Points on a hilly landscape, in no order, each with its height.
A climber steps from a point to the highest of its 6 nearest points, and stops where none of them is higher. Distance is the straight distance between rows; heights are no part of it.
fasul: |   17 |   10 | -221 |  -67 | -286 |  234 | -254 |  137 |  height 757
ninop: | -130 |  147 | -187 |   85 |    0 |  307 | -278 |  145 |  height 339
Loma: |   39 |  -16 |   42 | -140 |   45 | -164 |  169 |  -72 |  height 403
kete: |  380 | -143 |  212 |   30 | -331 | -416 |  354 | -106 |  height 315
ruloz: | -145 |  -28 | -142 |   21 |   34 |  296 | -252 |  103 |  height 460
Kup: | -363 |  252 |  217 |  469 |  493 |  -20 |   14 |  -92 |  height 173
Foma: |  193 |  126 | -125 |  -30 | -415 |   27 |  -99 |  153 |  height 198
tur: |  326 |  -97 |   30 |   -3 | -577 |  -49 |  -38 |  156 |  height 120
sunan: |  290 |   72 |   53 |  -11 | -277 | -341 |  184 |  -53 |  height 309
Rif: | -60 |  46 | -22 | -70 | 124 | -50 |  66 | -50 |  height 631
Gagur: | -214 |  -66 |  -86 |  231 |  332 |  334 | -295 |  137 |  height 468
fipo: |  -58 | -394 |   10 | -223 |  -76 |  258 | -148 |   47 |  height 632
refun: |   41 | -284 |  -29 | -207 | -225 |  174 | -141 |   91 |  height 544
ras: | -195 | -233 |  -57 |   32 |  295 |  299 | -238 |   61 |  height 616
Dotuk: |  318 | -383 |  194 | -142 | -485 |  125 | -103 |   98 |  height 136
mif: |  272 |   -4 |   63 |    5 | -414 | -280 |  178 |   23 |  height 282
mir: |  -12 |   54 | -129 |  -65 |  -53 |   97 |  -93 |   30 |  height 285
fimid: | -221 |  -21 |   61 |    6 |  525 |  -59 |  166 | -220 |  height 497
sizal: |    8 |  199 |    0 |  -62 |   61 | -250 |  206 |  -92 |  height 281
nar: | -251 |   22 |  -59 |  356 |  285 |  377 | -410 |  232 |  height 376
Fip: | -31 | 164 | -72 | -31 |  62 |  -4 |  27 |   5 |  height 299
noz: |  -94 | -125 |   -6 | -117 |  247 |  -72 |   93 | -125 |  height 510
mitov: |  414 | -254 |  188 |   27 | -489 |  -83 |   57 |   72 |  height 197
delom: |  174 |  139 | -101 |  -22 | -333 | -105 |   -4 |   73 |  height 284
vezut: |   23 |   -6 |  -77 | -102 |  -82 |   31 |  -29 |    7 |  height 668
vegu: | -212 | -135 |   -5 |   26 |  421 |   68 |   15 |  -71 |  height 595
mut: | -34 | 284 | -99 |   0 | -42 | -68 |  17 |  -7 |  height 355
puviz: | -191 |  104 |  -62 |  223 |  271 |  236 | -193 |   55 |  height 199
kamad: |   70 |  143 |  -27 |  -92 |  -99 | -170 |  132 |  -41 |  height 287
dav: | -295 |  105 |  124 |  205 |  584 |   -9 |   81 | -188 |  height 356
gupe: | -193 | -245 | -119 |   45 |  189 |  384 | -289 |  112 |  height 592
bagob: | -123 |  311 |  -37 |   89 |  221 |  -88 |   87 | -113 |  height 715
Seva: |   59 |    8 |  -61 | -129 |  -67 | -106 |   65 |  -17 |  height 333
Sugus: |  -88 | -258 |  -49 | -125 |  128 |  185 |  -96 |    4 |  height 718
luvuv: |  -10 |  -82 |  107 | -196 |  252 | -266 |  291 | -232 |  height 451
Sor: |  155 |  266 |  -82 |   -6 | -279 | -180 |   85 |   23 |  height 399
dob: | -170 |  242 | -116 |  155 |  120 |  191 | -161 |   84 |  height 156
lor: |  104 |  342 |  -12 |  -17 |  -78 | -315 |  256 | -105 |  height 393
Duko: |    3 |  456 | -110 |   17 |  -65 | -175 |   89 |  -66 |  height 742
vum: | -217 |  174 |   64 |   98 |  443 |  -27 |  127 | -146 |  height 341
Felo: | -181 |  301 |  -52 |  211 |  208 |  120 |  -81 |  -22 |  height 191
benuk: |  -84 | -166 | -125 | -124 |  -36 |  232 | -147 |   59 |  height 565
Gapa: |   70 | -221 |   87 | -227 |  -29 | -111 |  110 |  -49 |  height 334
zadeg: |  190 | -146 |  184 | -156 |  -37 | -399 |  331 | -173 |  height 396
Zode: |  363 | -234 |  180 |    1 | -385 | -197 |  213 |   10 |  height 247
sur: | -278 |  284 |   97 |  306 |  451 |  -25 |   67 | -123 |  height 200
lel: |  131 | -184 |    7 | -203 | -237 |   38 |  -47 |   37 |  height 392
Kob: |  182 | -197 |  144 | -162 | -199 | -182 |  135 |  -44 |  height 288
Pali: | -208 | -304 |  -37 | -104 |  294 |  197 |  -87 |  -23 |  height 664
mit: |  152 |  -73 |   10 | -163 | -228 | -106 |   71 |   44 |  height 248
Tumu: | -299 |  241 |   70 |  406 |  358 |  149 | -145 |   31 |  height 1
fop: |  142 |  -11 |   93 | -119 |  -52 | -330 |  235 | -119 |  height 352
vonak: | -198 |   19 |  -49 |  104 |  328 |  134 |  -75 |  -22 |  height 344
pok: |  -60 |  125 |    3 |  -66 |  251 | -162 |  159 | -125 |  height 384
fes: | -260 |  118 |   80 |  241 |  449 |  119 |  -42 |  -35 |  height 86
besom: |  278 | -228 |   65 |  -85 | -569 |   65 |  -92 |  157 |  height 132
sini: |  217 |  141 | -190 |  -26 | -600 |  107 | -208 |  241 |  height 20
bozig: |  265 | -356 |  159 |  -99 | -427 |   23 |  -31 |  103 |  height 160

Two climbers start at each pair of points below. Name the first point that both come to, or write -.
fimid and noz -> -
Gagur and Kup -> Sugus
luvuv and sizal -> Rif
sunan and fop -> -
besom and kamad -> vezut

Where does a climber stop that starts at each point below?
ruloz -> Sugus
Loma -> vezut
nar -> Sugus
vonak -> Sugus
zadeg -> vezut
bozig -> vezut
